A landscape with many valleys, sampled at points; each row gives a point and its height.
From any point a ball takes the steepest step (drop divided by distance) to one of its 2 nearest points. It stops when none of these is lower. Distance is the straight distance between rows; heights are no part of it.
k_848 (h 305): [ 80 115 119 104 124 115 143 144 124  68 135 154 128 112 169 105 170 107
 147 135 122]
k_792 (h 461): [161 170  94 116 152 155  81 103 116 173 133 171 157  73 114 154  64 194
 168 143  93]
k_526 (h 244): [ 71 107 141 139 143  95 163 102  83  89 126 117 148  90 194 123 102 129
 128 115 115]
k_326 (h 523): [134  47 208 115 155  89 138 125  77 111 102 103 102 161 142 101 184  97
 112 137 167]
k_139 (h 359): [148  66  74 130 156 151 165 167 129 115 109 134  99 122  97 129 185 140
 112 106 155]
k_863 (h 382): [123  76 134 108 130 130 135 161 108  71 116 131 106 150 128 106 225 113
 157 139 175]
k_515 (h 196): [116 175  87 150 100 173 113 111 139 103 135 154 155 140 129 166  94 182
 139 133 116]
k_23 (h 290): [ 98 134  77 110 127 153 182 145 114  66 134 105 139 117 146 148 163 170
 164  96 132]
k_532 (h 391): [158  90  26 122 178 173 114 159 127 133 103 131 123 105  89 117 121 160
 104  95 111]
k_149 (h 358): [137  72  85 117 127 122 166 184 110  50 147 105 118 135 126 111 224 124
 172 137 164]
k_213 (h 341): [146 138  52 137 129 188  64 126 147 156 114 144 153 126 118 134  71 166
 154 118  97]
k_39 (h 320): [113 118 100 114 143 143 178 157 131  81 115 115  98 105 124 132 166 133
 152  98 134]
k_425 (h 424): [147  30 164 126 142 121 173 117 121 115 110 139  88 124 114 124 198 107
 100 152 162]
k_199 (h 354): [130 113  49 116 166 181 111 144 128 143 105 152 130 104 125 121 112 176
 131  81 109]
k_501 (h 443): [143  57 151 136 154 130 151 119 127 159 100 151  86 127 107 134 174 107
  76 135 159]
k_56 (h 239): [ 87 143 126 113 139 144 156  87  97 104 134 142 150  96 179 174 115 177
 134 116  97]
k_293 (h 246): [ 78 117 180 126  82  85 124  87  83 115 169  86 173 195 181 111 156  93
 119 143 121]
k_984 (h 392): [170 123 111 101 164 117 152 155 150 131  91 146  87  92  76 136 145 119
  79 142 145]
k_318 (h 654): [179 158 150 113 120  97 119 132 160 239 105 107 107 119 106 126 104 110
 110 140 126]
k_747 (h 495): [129 159 129 134 119 144 141 133 149 133 111 142  99 110 116 130 123 120
 132 133 135]
k_446 (h 365): [ 98 167 163 119  96 111 109 126 139 115 163 147 126 148 139  96 136  90
 129 154 129]
k_866 (h 554): [ 85 137 159 114 113 138 115 138 108  99 145 125 133 194 138 120 189 113
 157 137 158]
k_854 (h 434): [101 117 168 119 127  74 123 107 126  98 129 119 125 124 172  97 108  75
 117 143 112]
k_801 (h 337): [106 124  98 118 113 121 116 169 145  61 131 175 126 128 133  97 152 113
 142 154 142]
k_850 (h 444): [151 162  89 117 137 115 126 163 145  68 120 159 108  69 110 119 116 132
 140 151 129]
k_432 (h 138): [106 133 154 140 140 111 138  61 106 157 121 142 151  79 180 151  58 150
 123 132 103]
k_696 (h 462): [205 124  43 119 152 140  86 149 151 164  73 127 101  88  65 128 116 139
  96 144 115]
k_194 (h 474): [148 129 166 143 105 152 113 155 165 161 133 150 122 179 101 138 144 118
 135 131 158]
k_478 (h 264): [ 89 146 110  97 141 143 178 101 105  80 130 122 136 115 171 160 141 168
 152 116 115]
k_113 (h 463): [127  77 186 117 138  69 113 119 117  81 115 111 104 145 161  93 126  62
 112 140 122]
k_890 (h 422): [170 117  83 117 152 122 146 180 157  73 106 146  97  80  79 120 139 127
 106 146 138]
k_134 (h 353): [169 157 100 106 153 106 120 165 150 161  78 142  99  84  95 140 113 136
 101 146 148]
k_306 (h 311): [147 130  75 101 169 156 104 144 132 154  95 159 136  78 129 126  86 172
 147 104 113]
k_300 (h 273): [ 77 117 135 105 129  94 176 112  98  67 142 126 136  93 191 106 135 123
 141 122 110]
k_451 (h 544): [130 167  91 155 124 153  99 156 141 149 119 156 144 131 100 133 102 155
 128  99 147]
k_322 (h 451): [105 205 150 128  94 135 147 121 128 163 188 143 183 144 134 143 104 168
 107 133 109]
k_614 (h 738): [125 107 213 152 101  78 123 117 103 120 190  58 153 201 136 114 109  76
 126 135 102]
k_739 (h 496): [144 190 111 120 127 145  99 106 134 186 126 156 140  72 115 134  73 169
 154 129 112]
k_128 (h 125): [ 85 114 184 153 107  99 138 101  83 146 152  82 145 188 153 128 158 104
 135 120 149]
k_626 (h 226): [ 75 112 155 141 123 106 149  98  76 125 120  88 132 164 162 131 180 103
 141 126 153]
k_902 (h 525): [104 150  99 142 144 156 114 160 133 105 108 147 140 138 114 130 116 155
 131  94 145]
k_852 (h 550): [137  47 222 144 140  86 108 113  62 108 116  85 113 172 146  96 150  98
 122 138 150]
k_428 (h 399): [107 130 167 164 109  66 114  92 124 118 139 104 132 131 163 110  70  75
 111 139 102]
k_266 (h 355): [ 86 136 165 164 101  92 140  77 110 132 153 110 146 145 176 134  93 106
 110 122 103]
k_620 (h 248): [126 194 109 138 114 175 105  90 118 126 150 162 164 113 112 165  91 196
 138 131 110]
k_962 (h 612): [162 140 163 124 138  82 123 119 146 209 109  88 110 115 134 123  92  90
  94 129 119]
k_684 (h 522): [ 88  92 162  75 123 114 119 112  99  79 139 110 129 154 171  90 192  77
 160 144 130]
k_177 (h 421): [100 197 168 124 103 105 138  89 124 117 167 154 146 111 157 133  87 138
 121 162 105]
k_332 (h 348): [132 102 118 109 161 121 182 148 136 100 120 116  91  89 133 129 151 124
 110 104 134]
k_310 (h 486): [106 111  72 142 136 184 136 118 124 139 106 118 112 124 123 141 171 140
 155  89 122]
k_373 (h 333): [154  96 194 111 139 107 127 145 140 135 119 159  89 150 105 108 154  94
  93 165 169]
k_864 (h 569): [138 121 170 140 147  91 139 113 143 158  99 119  89 106 136 119 107  80
 103 135 135]
k_294 (h 224): [127 156 157 147 132  94 118  63 106 177 133 112 148  78 163 154  39 138
 131 133  80]
k_456 (h 301): [ 84 151 172 140  76 107 150  77 105 128 185 103 169 181 177 138 133 114
 103 141 106]
k_853 (h 493): [104  63 172 117 154  95 146 129 105 100 112 110 109 135 162 101 155  84
 110 121 147]
k_405 (h 442): [104 186 162 125 110 139 143  84 109 145 167 153 171 124 156 160  89 179
 112 144 113]
k_154 (h 260): [113 142  48 157 124 193  86 108 125 109 123 130 170 140 120 164  91 181
 142 113 101]
k_404 (h 245): [ 87 161  86 153  95 163 128 115 132  68 139 150 150 140 130 153 134 155
 150 134 123]
k_776 (h 285): [108 132  71 160 101 162 112 146 136  35 120 116 140 141 114 143 123 140
 151 128 136]
k_63 (h 427): [188  99  38 125 166 164 103 160 155 129  85 128 102  95  69 133 126 133
  85 120 127]
k_836 (h 533): [117 119 166 122 139 123 146 113 147 141 110 118 101 136 136 137 131  97
 133 119 140]
k_146 (h 453): [109 104 122 146 124 166 148 115 115 132 110 110 101 144 117 142 184 117
 148  95 153]
k_534 (h 163): [137 172 197 134 112  55 133 138 136 166 177  92 150 129 126 100  85  80
 109 152 102]
k_454 (h 542): [ 91 150 128 118 125 145 118 156 127  95 113 144 132 174 120 133 155 132
 142 118 156]
k_698 (h 587): [127 115 193 136 123 123 134  99 134 170 126 100 121 171 152 139 115  96
 128 112 134]
k_354 (h 747): [151 124 121 121 140 158 109 110 151 226 108 129  91 133 108 116 125 116
 109  99 114]
k_337 (h 339): [133  84  73 139 129 147 151 179 107  49 118  96 120 145 118 136 197 141
 177 117 168]
k_914 (h 543): [171 129 115 152 114 158  84 165 174 168 115 133 129 171  79 140 117 124
 128 127 153]
k_588 (h 319): [135 176 187 122 109  94 151 140 151 177 179  85 166 152 129 126  83 106
 106 127  96]
k_448 (h 466): [144 131  76 129 154 182 104 104 128 126 139 177 152  57 123 157  90 201
 172 123  91]
k_84 (h 407): [162 100 162 130 120 135 115 159 159 128 114 159 101 176  94 120 156 104
 124 147 171]
k_785 (h 418): [165 172  68 122 139 170  47 111 122 183 136 154 168 106 112 132  62 196
 169 141  82]
k_273 (h 208): [ 80 126 151 131 138 116 154  73  85  96 137 130 156  94 194 160  86 162
 121 122 107]
k_179 (h 406): [128 189 168 131 101 113 160 110 140 190 174 114 162 129 134 133  87 134
 111 123  95]
k_264 (h 716): [187 117 133 111 147 148 110 137 152 205  98 142  88 141  70 130 146 121
  91 126 143]
k_42 (h 380): [152  60 119 106 160  97 196 162 132  92 131 135  83  93 114 109 180 118
  83 124 144]
k_877 (h 709): [152  92 226 156 115  78 114 114 114 136 157  71 129 182 121 101 121  79
 121 123 128]
k_271 (h 317): [116  98  63 160 119 156 130 164 123  30 124  96 141 145 108 131 169 133
 166 125 156]
k_784 (h 252): [174 158  52 112 158 135  89 148 146 172  87 152 129  55 107 132  85 181
 150 138 117]
k_838 (h 413): [128  82 152 135 116 149 138 137 115 108 107 127  99 162 119 132 205 118
 157 132 164]
k_831 (h 393): [140  79  99 124 149 155 141 148 144 149  96 148  99 129 104 138 164 126
 104 108 161]
k_679 (h 313): [126 152 167 127  95 104 114 145 150 150 156 155 122 144 115  90 145  71
 118 168 135]
k_464 (h 438): [144 108  43 139 143 182 135 132 132  87 144 149 150  61 118 137  99 189
 173 111  98]
k_968 (h 541): [ 86 137 158  93  99 127 125 113 117  74 133 114 130 180 170 130 179 112
 153 139 137]
k_164 (h 577): [168 155  76 145 131 158  71 162 161 190 106 142 138 133  88 123 100 139
 118 122 136]
k_752 (h 483): [113 178 131 142  93 156 128 142 144 156 167 141 169 174 117 150 117 147
 119 108 128]
k_335 (h 390): [166  71  36 151 147 139 164 177 151  94 132 122 115  90  95 120 148 150
 107 103 137]
k_667 (h 688): [187 145 159 125 120 105 116 143 158 204 111 124  96 135  80 133 137 110
  99 151 145]
k_311 (h 524): [136 170 120 121 108 167 119 142 165 202 163 132 161 178 110 138 108 146
 124 107 109]
k_87 (h 498): [ 95  78 174 100 125  88  98 100  88  76 132  91 132 167 171  87 154  60
 140 144 113]
k_821 (h 521): [122 183 136 141 118 120 130 111 145 175 123 153 118  86 132 132  97 133
 129 137 117]
k_550 (h 230): [145 128 196 116 109  77 119 142 142 155 141 137 113 147 120  79 141  67
 103 172 155]
k_861 (h 652): [144  99 220 141 116 128 130 115 133 173 164  77 136 194 127 133 122 105
 131 112 133]
k_542 (h 416): [146 107  47 139 147 158 152 161 145  85 132 137 131  69 103 126 122 174
 147  96 113]
k_803 (h 759): [110 106 183 167 107  80 112 100  93 101 151  63 160 202 153 142  95  95
 117 114 113]
k_859 (h 563): [139 185 105 124 102 163 121 120 151 219 165 135 165 133 115 141  91 158
 136 115  85]
k_786 (h 468): [143 202 111 128 117 124 106 140 149 105 113 156 104  99  96 134 106 132
 138 150 131]
k_723 (h 310): [173 169  94 111 144 102 107 140 149 183  81 145 118  49 112 126  95 159
 129 143 142]
k_176 (h 400): [ 84 172 143 119 112 117 139 102 132 104 142 151 136 122 161 123 127 127
 126 137 121]

Where does a ball stop that starts at each point below?
k_448: k_139
k_747: k_784
k_914: k_550
k_42: k_273
k_863: k_515
k_852: k_128
k_63: k_784
k_405: k_550
k_739: k_515
k_667: k_836
k_310: k_273
k_866: k_128
k_801: k_273
k_614: k_836
